Points, in no order, along strands that fork and pass close to each other.
In the rows, zero is written as 128.
Two points are linked if the straight distance between their rows is under 173. Some points are linked to none.
K_788: [145 108 145  66 156  57 108 154 209 130  69  46  97  85 101 156 139 164
 120  89 115 139 167 200 143 190 110  76  90 177  98 125 137 141 123 174
 137 100 137  87 131 121 115 110 118 103 132 187  86 160 115 184  93 158
  89 139]
K_940: [131 140  93 146 141 141  61 123 137 118 160 121  76 113 107  76 146 161
 147 162 164 103 107  87 132 152  94 118 158  79 103 106 142 156 177 126
 163 176  89 131 108 151 137 141 162 145  86  78  94  90 130 128 144 110
 100 218]
K_646: [111 144 166  93 100  95 107 129  98 138  95  78 140 101 160 135 130 154
 150 151 107 145 110 149 131 171 104 182 123 177  91 140 115 187 112 124
 116 166 137 111 122 150 134 109 124 120 133 160 109 150 118 124  93 124
 127 101]
K_710: [120 116 157 110 125 106 147 149 147 108 120 144 147 146 129 180 101 116
  92  90 112 109 160 140 135 102 153  90  64 131 153 127 106  92 142 159
 125  63 169 142 114 114 129 120 119 117 158 107 160 142  79 163 123 112
 163  68]
K_281: [ 98 115 133 152 135 149 182  86  78 141 156  99 168 188 188  87 142 110
 128 150 149 157  66  68 148 110 121 167 156 135 152 182  95 107 100  86
 173 138 124  74 112 146 141 102  94 139 146 166 134  93  94  83 122 107
 131 123]
K_774: [121 145 108 139 125 134  74 126 124 122 145 156  98 100 100  83 137 165
 147 155 151 130 112  84 133 155  78 146 204  83 109 119 141 152 150  98
 162 213  87 129 135 169 118 126 161 151 110  71  98  81 159 102 156 121
 100 206]
K_564: [133 131 112  91 136 117 118 174 140 109 137 157  91 136 105 153  65 140
 159  79  96 121 149 140 185 179 128  92 119 135 129  70 125 112 167  76
 104 139 150 176 109  66  91 127 175 130 140  54 127 142 142 166 160  89
 141 116]
K_512: [115  63 139 133 164 110 133  98 164 167 127  54 120 111 139 129 187 140
 104 147 122 166 130 102 129 120 120  89  79 111 150 161 108  88 119 187
 170  58 121  73 129 122  94 164 144 125 127 158 124 141 119 168  99 138
 121 134]
K_34: [137  88 118  99 154 169 153 128  82 126 145 141 143 174 167 140  62 105
 150  56  98 107 139 174 183 134 154 118 117 135 165  98 133 105 120  97
  45  81 133 170  99  48 107 153 170 105 149 120 177 166 158 183 135 121
 172 132]
K_300: [ 97 135 119 127 119 133 154 102 128 104 184  92 155 192 146 123 130 143
 120 117 105 137  89  88 176 107 108 113 141 131 151 175  58  81 128 128
 119 103 186  89  77 109 132 121  82 119 114 131 150  82  77  97 138  73
 126 107]
K_219: [149 140 126 165 119 154 128 118 181 114 146 111 159 100  80 147 190 112
  97 153 140 110 129 163  77  67 145 106 134 139 117 182 130 133 120 205
 101  78 125 118 160 152 164 134  69 130  83 185 127  93 110  88 118 164
 116 120]
K_916: [107 130 121 156 117 170 134 124 113 137 192 145 156 155 133  92 111 122
 150 111 111 138 100  62 157 106 131 149 158 115 149 154 113  89 137  93
 129 145 134 133 111 137 100 117 124 155 107  77 151  87 124  91 143 117
 171 125]
K_320: [111  87 126 157 134 168 121 122 127 169 144 144 135 101 117 126 162 103
 127 136 124 151 143  83 101 107 151 104 101  88 129 137 136  95 134 141
 157 125  98 126 144 134  74 167 177 145 127  97 140 127 152 140 122 151
 156 144]
K_132: [ 90 135 157 116 141 137  54 154  74 134 164  55 126 105 165 123 120 152
 212 111  93 100 107 132 145 183 102 145  93 155  68 126 120 174 161 138
  87 150 104 110  90 102  70 101 189 125  99  80 117 165 107 192  92 133
 192 154]
K_961: [120 158 162 100  94 131 133 140  84 130 110 104 173 127 155 139 101 139
 142 136 104 117 122 158 118 140 122 184 140 179 102 147 118 170 118 121
  95 157 150 131 112 149 159 101  97 119 132 145 119 145 103 112 108 117
 149  85]
K_811: [141 155 114 159 123 105 134 173 182  86 132 214  95 137  58 161 104 100
  88  97 161  98 151 135 111  92 169 101 123 104 140 100 132  97 150 125
 135 119 162 183 120 125 156  93  80 133 125  99 136 110 107 101 167 119
 122  71]
K_809: [117 122 115 129 121 111 145  98  79 156 112 188 137  98 146  88 147 132
 117 155 133 166 137 101 116 133  86 192 220  94 139 151 168 137  81  84
 153 196 100 117 170 172 116 125 147 154 168 118 131 133 177  93 144 147
 106 164]
K_420: [127 112 123 127 136 169 143 143 101 117 159 147 160 178 152 146  57  98
 135  60  91  94 146 142 171 113 174 126  98 130 189 126 115  89 142 112
  56  66 156 183 101  66 130 140 143 123 138  91 194 145 122 157 148 108
 187  77]
K_59: [140 150 122 176 110 210 190 130 123 115 153 174 184 158 129 109  81  80
 137 134 145 102 124 127 100  92 179 166 141 132 147 155 119 116 117  88
 113 163 161 154 146 129 180 112  47 133  97 154 160 125 129  57 174 127
 131 101]
K_969: [145  74 117 144 185 180  94 113 125 147 166  92 118  87 113 107 165 143
 149 145 131 104 133 131 110 134 130  98 134 102  97 140 163 134 168 177
 109  80  68 129 126 135 103 169 186 140 110  97 114 141 136 179 103 172
 134 220]
K_682: [136 136 102 133 123 114 142 156 205  98 153 179  98 142  55 145 101 118
  97  91 133 120 149 135 152 106 143  65 137 107 124 120 118  71 144 132
 137 100 170 154 113 120 127 127  99 132 114 107 130  99 113 111 156 119
  95 107]
K_343: [129 116 135  57 135  93 139 122 121 153  96 130 113  84 128 128 114 157
 128 118  95 162 160 161 132 187  95 124 173 137  88 116 151 144 106 107
 132 188 132 115 155 128  95 160 163 121 160 130 109 171 201 149 129 142
  90 166]
K_9: [120  89 145 163 133 153 101 128 173 166  99 131 138  51  88 146 196 106
 106 149 116 164 144  93  64 105 137  92  80 105 121 150 134  98 114 172
 158 133  92 112 179 137  78 179 171 147 110 150 133 126 166 135 120 167
 129 145]
K_630: [139 123 138  88 118 134 165 140 112 148 119 146 184 102 134 142 109 131
  98  95  70  97 166 212 133  98 123 173 174 157 131 169 153 127  83 149
  61  97 157 117 139 142 139 135 100 131 143 137 145 167 113 122 115 164
 149 118]
K_989: [143 156 125 118 122  65 136 126 104 101  83 172  79 146 145 146 140 135
 112 154 180 139 142 119 113 160 108 124 123 116 118  69 145 170 128  92
 169 162 107 133 130 135 133  87 135 120 180 120 109 137 113 129 127 119
 104 116]
K_234: [136 143 106 174 141  95 129 129  91  94 148 190  86 191 134 128 121 115
 108 148 189  92 149 109 169 111 137 141 116  68 180  78 135 148 141  93
 146  91 103 169 107 132 146  87 132 128 164  77 138 112  73 119 134 122
 151  93]
K_577: [176  97 146 118 142 153 174 134 178 112  92 144 155 114 117 153 124  83
  63  94 135 118 186 199 105  72 177  82 104 135 135 118 176 104  96 184
 120  46 131 120 179 120 153 156  85 105 156 195 148 158 130 152 121 177
 129 119]
K_24: [156 138  79 148 158 151  92 107 115 117 175 109  86 156 137  77 120 155
 156 163 170  82 101 118 149 150 123 120 149  98 126  91 153 167 177 135
 140 119  92 147  94 134 165 141 148 134  93  79 101 111 132 141 129 108
 102 216]
K_663: [138 135 101 134 137 126 111 103  94 130 134 181 108 100 133  85 124 147
 140 160 152 141 134 108 109 162  98 154 208  82 116 116 173 159 123  87
 143 199  84 141 164 167 134 132 153 148 150  94 116 119 187 108 145 135
 101 193]
K_897: [180 149  68 158 157 167 108 123 116 125 165 107  83 189 146  81  81 131
 169 151 172  62 100 135 157 145 150 140 164 114 148  81 172 175 168 116
 114 114 107 160  96 103 190 139 120 120  80  90 106 113 149 122 147 105
  97 200]
K_267: [134 161 148 181 112 118 104 116  78 110  96 144 135 123 147 133 149 121
 127 197 183 152  89  97  74 129 135 163 110 140 127 110 131 182 131 111
 162 168  62 120 152 160 159 100 138 119 144 152 112 125  95 103  99 138
 129 114]
K_406: [117 133 151 120 108 178 164 117  51 128 154 102 193 172 206  95  73 107
 157  81  81 121  84 102 147 144 144 173 137 167 128 163 114  82 110  84
  76 150 145 130 106 128 124 127 100 151 140 131 155 127 130 126 129 121
 198  97]
K_261: [109 126 115 185 143 165 140  90 168 129 178 123 115 146  87  98 189 118
 133 151 175 152 100  71 109  86 134  79 124  94 123 145  97 102 152 136
 174 126 122 116 134 146 115 160 119 133  88 131 135  76 149  89 149 120
  93 189]
K_589: [126 142 143  82 104  90 100 140 136 152  72 143 121  54  94 145 137 147
 119 131  95 165 147 150  83 167 100 148 153 143  97 130 147 156 105 120
 133 213 123 121 178 146 110 145 152 128 141 154 115 156 189 125 118 154
  93 129]
K_257: [144 176 113 153 101 111  91 172 157  87 124 197  97 120  62 148 116 136
 107 134 151  99 139 132 106 117 131 132 138 117 115  97 130 139 164 121
 133 173 132 169 124 143 141  92 106 129 103  85 110 100  96  97 151 110
 124  95]
K_299: [162 113 127  81 134 139 123 151 157 119  91 146  90 100  92 150 111 119
 133  95 129 155 159 203  72 151 155  63 132 161  83  57 192 151 117 159
 115 141 105 127 183 110 133 140 163  81 133 183 127 175 208 177 125 167
  95 177]
K_657: [ 89 142 144 146 105  69  81 174 177 124 115 168 122  87  61 172 160 151
  98 107  96 118 125  92 123  83 103 116 109 116 135 154  93  91 147 160
 159 105 166 128 109 157 102  87 113 136 107  90 127  90  62 112 132 108
 141  79]
K_333: [139 147 104 175 119 200 166 138 116 125 181 166 176 181 140  99  65  92
 141 116 117  73 125 144 145  90 172 180 161 116 163 151 129 114 124  95
  70 125 157 175 116 114 171 119  62 139  92 120 165 117 116  75 165 125
 160  99]
K_80: [129 165 174 159 109  87 100 130  68 111  82 162 141 122 153 162 151 117
 114 166 169 136 113 119  79 105 134 169  79 142 141 107 123 181 124 130
 150 139  89 138 139 152 145  77 138 109 158 146 136 149  68 123  96 131
 158  82]
K_451: [116 137 158 109 127  80 112 105  77 130  91  64 116 123 187 121 152 155
 147 175 147 155 101 139 122 175  98 173 114 159  99 114 123 207 113 116
 135 155 100  96 119 148 148 100 136 109 151 171  97 156 116 138  84 132
 104 132]
K_802: [160 120  69 111 152 167 138 124 128 119 183 109 119 173 126 110  75 137
 144  94 114  90 124 158 193 139 141 114 161 127 155 117 124 109 149 113
  67  81 139 148  89  74 149 165 129 127 109  97 123 120 129 145 150 107
 122 155]
K_440: [149 101 112 114 156 119 142 123 125 114 129 136  85 150 140 137 118 123
 130 114 151 123 149 154 148 150 138  70  87 112 126  64 142 135 148 130
 131  78 110 143 112  94 117 139 173 108 158 112 121 168 134 188 116 137
 120 169]
K_384: [ 83 126 142 179 125 133  90 113 101 169 142 115 148 113 128  81 193 126
 144 161 131 167  84  45 105  91 116 170 144 117 147 179 115 126 104 138
 178 138  85  92 140 167 103 100 146 159 113 134 118  80 109  91 101 148
 152 137]
K_798: [107 133 191 126  98  87 120 140 135 140  55 116 176  92 141 171 139 138
 102 137 101 129 122 131  84  97 137 175  83 160 157 164 103 136 108 167
 136 120 164 136 151 177 153  99  95 120 128 167 142 147 100 115 114 122
 159  54]
K_922: [127  65 134  99 156 179 159 115  97 147 145 115 146 137 156 131  96 114
 151  81 102 144 128 124 153 143 152  95  98 126 131 114 130  77 133 122
  77 100 130 139 118  71  79 175 190 120 152 107 160 169 165 187 124 127
 162 156]
K_801: [119 104 122 122 150 131 157 133 110 116 158 168 162 160 134 154  97 114
  92  72  90 104 162 152 177  90 144 128 115 114 192 145 115  83 125 125
  80  55 152 148 103 107 120 138 124 131 159  83 179 135  77 145 130 127
 184  80]
K_627: [ 92 126 129  96 119 128  69 182 165 139 132 117 122  76  83 149 126 153
 152 104  67 128 146 110 143 155 103 108 111 129  81 144 102 115 168 135
 141 158 136 119 118 118  79 147 166 137  97  84 107 121 114 154 133 122
 130 118]
K_985: [151 133 108 112 107 142 153 140 143 134 127 187 137  99  86 139 107 116
 107 112 119 132 166 170 112 111 140 125 156 117 114 127 154 112 111 130
 115 141 141 155 161 128 136 151 118 132 131 121 144 150 175 110 145 160
 113 126]
K_328: [168 126  95 133 150 138 136 144 136 110 136 154  88 166 118 142  95 102
 132 108 168  91 157 177 140 120 176  88 108 118 139  56 160 146 139 132
 111  56 109 163 123  89 163 136 138 106 142 123 136 147 139 162 132 146
 125 140]
K_178: [112 140 104 137 123 148 123 128 180 100 205  89 130 161  92 135 116 154
 138 109  98 117 102 117 170 112 116  71 126 132 121 159  70  77 169 154
 111  81 179 112  74 105 124 143  98 121  74 110 133  84  89 122 143  86
 117 129]
K_701: [114  92 118  80 155  85 177 103 111 153 114 160 134 132 167 108 138 148
  92 106 105 158 152 129 183 124  83 149 188 100 172 149 136 102  85  87
 132 118 136  93 129 122  94 144 151 140 190 101 134 134 134 136 144 119
 118 137]
K_855: [106 139 139  89 107  87 158 141 102 139 100 179 145 101 137 125 113 155
 111 124  92 152 129 112 154 123  74 193 203 138 142 151 130 119 104  75
 145 195 165 123 146 145 121  94 114 146 159 102 130 128 133  72 153 112
 130  77]
K_933: [120 146 174  89  88 135 175 132 121 113  72 116 183 134 160 160  82 120
 116 130 105 128 124 146 100 146 130 174 128 184 105 143 105 139 110 108
 120 187 188 141 141 148 177 108  79 110 144 176 140 148 138  93 143  95
 131  69]
K_181: [136 153 122 133 125 110 113 138  76 105 120 165  88 143 156 120 110 139
 151 156 162 137 124 102 148 163 103 143 136 114 120  60 140 175 154  64
 164 176 105 145 117 130 129  97 166 131 160  82 114 124 132 128 132 101
 132 124]
K_977: [151 131 115 134 131 144 175 135 143 109 121 182 123 170 136 147  91  86
 101 103 160  92 169 169 117  95 182 108 106 118 144  83 144 123 119 123
 116  88 139 164 132  99 182 136  90 107 154 160 164 147 130 131 144 136
 127  94]
K_415: [ 86 121 137 169 124  97  92 118 126 162 117 117 122 105 119 111 205 142
 124 163 137 165 111  56 114  88 110 150 115 104 154 161 100 128 113 151
 195 109  98  83 126 155 102 106 152 145 122 134 119  95  92 110 107 124
 136 107]
K_778: [106 140 140 174 106 132 113 116 162 141 144 101 166  96  83 133 191 131
 115 156 120 130 105 129  97  73 113 141 141 128 128 200 103 123 112 183
 115  99 144 119 145 166 129 122  80 139  78 170 133  90 105  70 113 148
 120 122]
K_952: [144 124 116  45 139 107 151 138 117 124 103 155  84 130 136 134  77 148
 139  94 112 149 152 178 154 196 110  93 161 144  98  61 156 141 130  81
 121 179 140 143 138  87 107 145 171 105 166 122 126 175 212 171 142 121
  96 173]
K_566: [125 149 168  73 105 125 140 149  89 131 111 129 178 128 156 157  88 132
 144  99  81  92 139 213 127 126 123 183 148 188 107 134 139 171 108 139
  55 122 162 140 118 133 144 105 110 106 144 140 146 173 120 137 115 132
 171 103]
K_488: [110 128 128 123 124 171 182 104  59 125 164  83 179 181 206  73  95 112
 149 119 114 133  59  83 164 148 128 179 169 161 139 178 100  93 106  62
 111 169 132  96 105 135 133 112  94 149 137 150 131 104 110 102 128 109
 156 107]
K_182: [100 105 113 151 140 117 157  76 160 145 140 134 121 125 113  90 202 131
 119 156 161 168 111  87 121  92  96 115 167  87 132 160 117 103 106 131
 176 133 121  95 147 159 115 154 120 147 131 147 129  93 161  86 149 124
  68 199]
K_618: [118  98 149 104 133 163 159 100  69 132 149  82 165 166 206 123  98 120
 149  84  95 143 106  96 151 147 148 123  95 146 137 141 102  89 120 116
  92 122 139 113 101  98 102 158 149 127 150 125 162 140 137 163 115 110
 184 109]
K_693: [120 138 117  92 103 130 173 132 140 126 138 180 148 124 112 134 102 137
 111 106  92 142 146 133 152 121 106 149 187 125 127 151 119 102 113  95
 117 175 177 142 137 133 127 127  94 140 137 108 143 131 146  82 163 117
 116  99]
K_695: [ 92 110 119 136 142 128 179  75 113 134 170  90 158 190 168 103 166 142
 105 121 120 147  91  86 174  81 101 133 162 109 169 179  73  76  96 116
 138  97 152  63  99 124 124 134  98 125 138 149 154  89  94  98 130  93
 119 135]
K_517: [145 131  89 155 123 158 155 140 223 111 160 163 105 137  49 130 122 104
 106 100 158 129 133 126 120  96 158  41 124 106 117 117 115  69 149 142
 152 109 153 150 143 112 131 157  92 128  89 132 132  97 160 106 171 123
  78 144]
K_699: [ 90  59 144 126 185 118 100  95 135 188 120  35 111  82 161  91 208 148
 139 148 108 167 116  86 124 150 108 132  96 114 125 168 123 118 121 169
 164  98  92  66 122 132  80 168 186 146 122 141 117 141 136 186  96 142
 125 159]
K_519: [117 139 151 116  89 125 129 133 174 133  90 117 146  95 111 149 141 118
 118 144 124 175 117 103  85 143 138 129  98 148 103 146 102 124 122 130
 167 201 150 126 161 153 137 137 103 129 111 173 120 110 162  91 140 117
 101  90]
K_455: [ 94 145 127 143 107 106  58 177 177 118 138 123 109  97  75 160 161 145
 131 124 102 112 131  87 127 115 104  97  79 114 105 146  78 115 167 158
 170 130 138 114 107 135  98 114 136 131  86 100 121  93  69 130 127 115
 130  94]
K_156: [151 127 141 162 122 142  87 123 190 133  89 119 136  49  71 156 192 107
 108 157 126 154 132 133  47 106 146  99  78 128 106 157 125 123 124 191
 132 154  85 115 189 139 126 172 140 141  90 180 123 111 160 117 108 175
 114 126]
K_292: [134 140 151 144 112 138 127 132 129 106 140  99 141 160 154 160 113 113
 128 129 135 114 134 109 112 116 166  84  22 137 131 126  89 123 158 174
 154  65 155 132 107 116 141 126 130 104 134 132 159 141  86 169 115 105
 175  73]
K_931: [150 114 147 115 133 134 183 143 147 109  87 171 153 140 134 160 108  85
  69  93 134  87 189 212 105  69 171 122 116 130 147 108 161 118  99 156
 104  78 148 130 154 119 178 127  73 105 171 177 167 164 114 133 132 158
 136  89]
K_728: [148  93 133 130 148 119 154  94 183 135 117  88 125 120 125 144 173 115
  87 149 153 148 145 135 109 107 136  77  85 120 134 143 125 102 120 181
 160  69 125 101 148 133 135 166 102 119 128 189 117 126 134 138 109 151
 103 134]
K_129: [138 120 118  67 140 101 134 170 136 111 111 174  87 133 101 155  60 134
 148  68 105 130 162 170 173 183 126  86 137 145 113  49 145 126 144  79
 107 152 154 175 131  71  91 125 175 106 161  91 138 170 175 177 154 114
 125 130]
K_514: [167 151 102 171 141 191  93 153 100 147 164 124 125 182 142  93  38  87
 192 120 128  66 114 113 169 134 175 158 139 133 157  88 171 131 156  91
  76 132 125 198 107  73 141 138 138 122  77  68 143 118 180 115 157 120
 160 135]
K_873: [110 137 118 123 141  88 108 138  47 101 150 142 112 166 167 136 106 141
 148 115 133 102 135 142 191 143 101 152 125 120 161  84 134 174 147  87
 102 110 118 148  87 100  96  78 185 123 169  39 135 146  85 163 102 109
 192 114]
K_112: [141 117 120  73 145  84 168 106 145 119 116  77 127 165 161 141 134 154
  93 114 126 111 151 188 172 143 103 112 127 139 138 145 110 131 106 150
 112  61 148  69  94 112 151 133  85 111 157 173 102 140  70 150 100 125
 103 124]
K_402: [164 152  88 105 132 159 143 126 131 104 166  78 115 197 150 112  83 139
 161 114 119 105 103 134 178 163 149 107 140 153 128 109 101 124 157 100
  97 112 162 133  68  68 166 152 112 118  90 125 110 123 119 138 157  70
 109 135]
K_941: [133  96 134  99 160  82 143 113 125 124  97 127  72 134 150 143 146 128
 115 127 156 160 153 133 137 161 116  67  77 112 123  60 141 131 134 134
 167 107 109 118 119 103  92 135 183 106 186 123 118 172 139 191 113 137
 112 161]
K_104: [138 133  88 130 149 110 119 128  65 102 164 135  96 192 165 116  74 136
 157 114 147  72 130 156 203 155 124 157 145 112 168  79 148 177 147  85
  86  96 111 163  82  84 139 104 160 125 145  55 129 137 106 162 113 109
 160 144]
K_789: [143 124 130  50 144  56 147 137 185 115  98  50  98 133 129 158 123 164
 110  97 126 133 153 184 155 177 118  78 102 171 110 124 119 135 130 164
 128  89 156  79  93 107 137 108  99 107 144 184  86 149  94 172 105 130
  89 125]
K_813: [125 126 131  89 126  93 170 102 121 118 108  93 139 174 181 139 132 142
 104 137 133 124 140 143 158 135 106 135 124 138 139 137  99 129 105 128
 136 110 154  83 105 124 155 119  82 115 154 168 114 133  78 122 107 104
 106  94]
K_302: [120 148 176 114  86 151 158 137 135 119  82 125 166 118 144 152  92 106
 136 141 117 165 108 108  79 157 149 159 105 180 100 138 106 135 121  94
 156 218 163 148 162 156 161 115  98 123 136 178 133 134 167  89 154 102
 126  75]
K_229: [160 161 101 151 130 106  83 123 151  89 127 110  76 128 109 136 173 138
 126 171 186 106 124 144  87 141 131  96  98 113 101  91 134 181 165 169
 140 112  68 114 115 138 167 114 126 126 110 145  81 117  96 142 113 141
  98 152]
K_927: [128 143 141 100 131  52 121 111 104 122  78 114  73 118 168 141 163 143
 125 153 160 155 136 139 119 177  97 116  93 126 109  73 132 184 122 120
 167 150 103 104 122 123 119 103 160 108 179 153  94 159 128 160 105 132
  99 147]
K_636: [104 128 131 155 123  82 138 110 133 140 113 166 113 138 116 134 186 133
  99 153 161 151 126  79 128  83 108 133 126  98 166 140 108 112 105 129
 193 106 125 100 127 146 112 102 123 135 149 130 123  96  90  99 124 107
 121  99]
K_990: [ 87 136 144 153 100  78 111 145 185 145 110 128 144  77  69 155 185 153
  95 127  96 122 116 132 109  73  99 134 126 127 141 191  97  99 107 182
 130  90 173 121 136 167 122 104  85 132  87 158 134 101  85  91 118 135
 118  88]
K_841: [180 153  80 156 148 167  95 152 117 138 151 115  89 192 151 101  53  99
 181 131 154  60 122 143 175 136 169 148 149 127 169  64 175 167 159  97
  83 103 113 188 105  66 174 132 137 103  95  78 125 126 170 127 165 114
 117 158]
K_170: [155 169 110 171 128 118  81 110  98  94 119 118  89 132 145 117 158 136
 139 203 195 131 100 113  83 153 127 126  96 117 107  90 135 200 159 128
 151 159  56 117 126 153 171 106 147 124 126 137  86 121  97 122 106 128
 107 161]
K_739: [132 133 144 149 111 186 162 108  67 159 123 178 162 119 157 108 113  87
 139 136 134 149 128 115  82 119 156 169 138 127 117 134 166 125  88  95
 111 179 106 152 174 150 125 144 124 147 151 145 158 155 199  99 136 168
 150 139]
K_33: [131 153 150 174 102 216 174 121 109 130 160 115 189 160 145 104  91  78
 155 164 145 121  83 104  83 124 187 158 113 167 119 174 109 118 122 105
 126 160 148 141 144 154 169 125  57 144  99 180 138 105 128  82 149 126
 146 112]
K_280: [107 133 134  83 106 139 102 189 161 121 127 148 135  97  92 158  75 143
 148  80  56 135 146 120 157 165 112 100 123 141 102 114 109  99 170  94
 120 180 171 158 114  96  78 147 169 139 112  55 134 131 141 155 156  88
 147  98]
K_978: [ 72  62 172 137 168 113  95 110  98 198 108  39 130  69 171  98 192 132
 162 135  87 157 116  93 112 150 112 171 102 131 114 161 151 127  90 160
 121 107  85  82 135 130  55 141 194 148 135 136 126 166 148 195  76 163
 171 147]
K_980: [119 135 160 151 110 203 129 103 110 147 149  75 170 122 134  85 137  85
 166 158 123 142  74 101  77 147 167 166 107 177  93 185 116 116 111 134
 117 167 123 121 155 174 140 141  77 164 107 188 117 103 157  90 118 172
 141 131]
K_50: [125 179 113 166 103 107  80 154 143  91 145 182  96 141  77 122 136 148
 116 159 172 110 113  97 133 116  94 140 167 103 125 105 127 141 157  95
 157 176 128 141 118 153 130  78 111 131 102  77 103  76  80  75 146  99
 116 116]
K_490: [150 174  88 133 116 137 118 133 146  94 175  75 100 202 129 104  93 152
 161 152 137 102  95 116 175 157 128 108 150 143 114 113  94 139 173 104
 131 138 161 126  64  98 166 123  96 126  69 110  86 101  94 119 151  61
 108 136]
K_511: [152 118 140  88 115 134 148 154 125 143 108 173 155  68  90 154 104 124
 101  91  87 125 179 217 111 107 131 140 163 153 116 140 182 125  85 157
  83 114 143 133 173 135 124 147 129 112 147 136 149 184 159 136 128 182
 130 135]
K_783: [112  68 136 139 155 173 130 125  99 168 144 141 137 118 144 123 132 110
 147 117 113 150 137  87 128 130 147 107 109  97 119 118 145  93 135 127
 128 120 103 138 132 111  65 169 201 143 151  76 147 151 165 168 119 142
 165 155]
K_643: [133 169 102 151 115 116 123 138 149  84 165 131  91 192 106 112 107 152
 138 156 163 106 101 100 169 145 101 114 169 117 117 107 107 129 170  86
 148 155 161 133  81 119 144  91  96 122  91  95  97  83  82  89 156  65
 103 125]
K_598: [129  96 144  86 126 143 142 118 168 161 123  82 159  90 121 138 129 139
 121 117  80 155 138 145 130 139 125 121 124 155 104 174 119  97 112 164
 112 131 161 108 140 137 105 171 122 132 122 159 122 133 162 131 119 146
 115 126]
K_366: [ 93 132 132 113 111  90 145 119  89 168 101 152 147  97 142  96 148 154
 123 142 112 169 116  89 142 120  81 202 208 128 141 163 136 136  81  90
 161 178 128  99 150 161 110  94 130 153 152 126 115 113 137  84 127 121
 117 108]
K_146: [160 142 126 158 109 129 106 139 209 106 104 129 134  78  63 163 182 106
  98 142 149 133 130 147  50  98 159  77  81 137 109 151 120 124 135 197
 139 132 115 126 177 142 154 140  93 132  83 175 119  97 133 114 122 154
 106 101]
K_956: [ 97 130 152 167 118 175 103 109 106 159 160  72 160 122 130  73 159 104
 166 154 124 160  64  60  97 129 141 166 124 161 110 194 106 106 116 127
 151 167 106 102 141 181 113 123 107 168  99 159 115  89 134  90 112 163
 143 134]
K_912: [151 159 109 156 105 205 133 165 120 137 159 159 157 160 127 106  40  98
 171  99  97  80 129 136 146 117 180 171 152 142 145 127 152 113 139  94
  65 145 163 197 120  98 149 133  98 141  88  89 159 129 167  96 174 121
 165 102]
K_376: [119 150 142 141 123 101  87 150  47 103 125 188 107 138 155 130 107 141
 150 140 149 116 134 119 152 139 103 169 129 115 143  68 157 191 148  74
 136 155  97 162 117 134 100  70 182 124 165  52 136 138 108 138 107 119
 182 107]
K_584: [111 124 117 135 121  81  95 122 158 163 101 151 114  49  68 113 193 160
 101 151 128 152 139 135 106 123  74 145 195  96 136 166 148 127  88 153
 141 141  96 109 165 165 100 141 150 147 113 137 108 120 139 114 127 154
  78 168]
K_652: [174 145 109 149 149 122  81 126 141  96 121  98  79 103 119 144 186 135
 140 164 168 104 135 173  69 131 143  80  81 130  95  83 162 199 156 193
 122  84  54 112 133 123 161 123 158 113 119 156 100 138 112 175  97 177
 113 177]
K_666: [107 106 117 152 137 103 126  89 146 163 125 129 122  82 108 100 204 138
 106 163 145 159 130 111 115 104  84 128 181  87 139 171 146 115  86 153
 149 110  93  98 151 173 108 153 136 146 126 145 117 113 146 109 128 147
  87 190]
K_443: [146 110  70 106 168 143 132 116  93 116 180 120 120 169 136 103  89 154
 144  89 121  84 132 169 205 146 117 131 172 106 165 119 140 133 138 106
  60  77 112 143  89  93 124 151 159 134 136  65 124 131 119 168 129 123
 136 178]
K_210: [137 133  92 161 138 149 143 107 196 113 164 131  94 145  70 120 165 116
 113 137 189 134 117 107 110 103 142  45 122  95 108 118 111  93 158 146
 166 116 130 129 136 126 142 164 102 125  87 140 120  82 151 107 159 123
  74 183]
K_157: [100 127 136 111 114  73  84 129 145 160  69 106 103  53 104 119 183 168
 124 156 113 171 117 117 107 159  83 169 156 126 117 153 123 162  85 127
 154 182 104  97 157 162 119 127 147 145 117 171  97 130 152 113 111 138
  84 124]
K_932: [150 100 125 143 167 147  87 123 117 132 133 114 107  79 117 134 170 130
 143 159 142 114 146 155  88 134 128  98 105 112 101 107 170 169 150 177
 114  80  57 121 145 129 114 145 187 119 123 122 115 153 135 185  99 177
 131 203]
K_560: [112 124 176 116  85  95 125 137 187 138  41 114 165  71 113 174 144 123
  87 121  99 154 132 127  67 111 146 152  76 152 143 162 107 110 107 165
 153 165 177 143 176 169 142 120  98 126 120 182 137 135 148 117 128 127
 125  65]
K_489: [113 144 196 147 102  98  98 134  94 139  72 110 164  97 161 161 156 121
 124 150 127 139 118 124  75 100 142 174  55 160 139 144 110 162 110 168
 137 120 128 130 141 164 137  91 128 117 141 170 150 151  89 132  87 131
 176  67]
K_334: [115 136 144 111 113  82 164 120 139 114 104 141 125 162 146 156 139 131
  98 133 140 136 130  97 140 114 116 121 115 122 149 133  92 110 122 120
 173 129 168 109 112 131 139  95  86 127 156 144 128 109  80 101 134  88
 118  64]
K_565: [145 121 115 118 142 173 139 118  66 147 145 152 121 147 176  98  70 112
 180 111 120 104 130 154 146 151 143 156 170 129 111  79 175 152 119  92
  65 146 106 172 132 100 126 146 165 118 137 109 148 162 220 153 132 148
 141 184]
K_31: [167  85 147 124 153 123 167 110 182 127  87 103 133 110 121 153 150  98
  67 122 148 149 181 160 105  91 157  68  78 130 141 131 154  87 106 196
 148  51 132 104 167 127 120 159  98 111 145 198 125 149 125 164 106 168
 115 129]

Follow the links from the first point to the second, and from the first to the third. Name the last point that the two ways share.
K_146 / K_801 / K_178 -> K_922
K_489 / K_693 / K_104 -> K_961
K_420 / K_778 / K_300 -> K_922
K_977 / K_560 / K_809 -> K_961
K_440 / K_511 / K_402 -> K_927
K_512 / K_511 / K_443 -> K_927

A fork is a point with three links, a tip a point with one. Leave the first point through the second and follow the links. Name the first fork or tip that comes.
K_517 / K_682 -> K_927
K_366 / K_855 -> K_961
K_406 / K_488 -> K_178
K_636 / K_334 -> K_788
K_267 / K_170 -> K_969
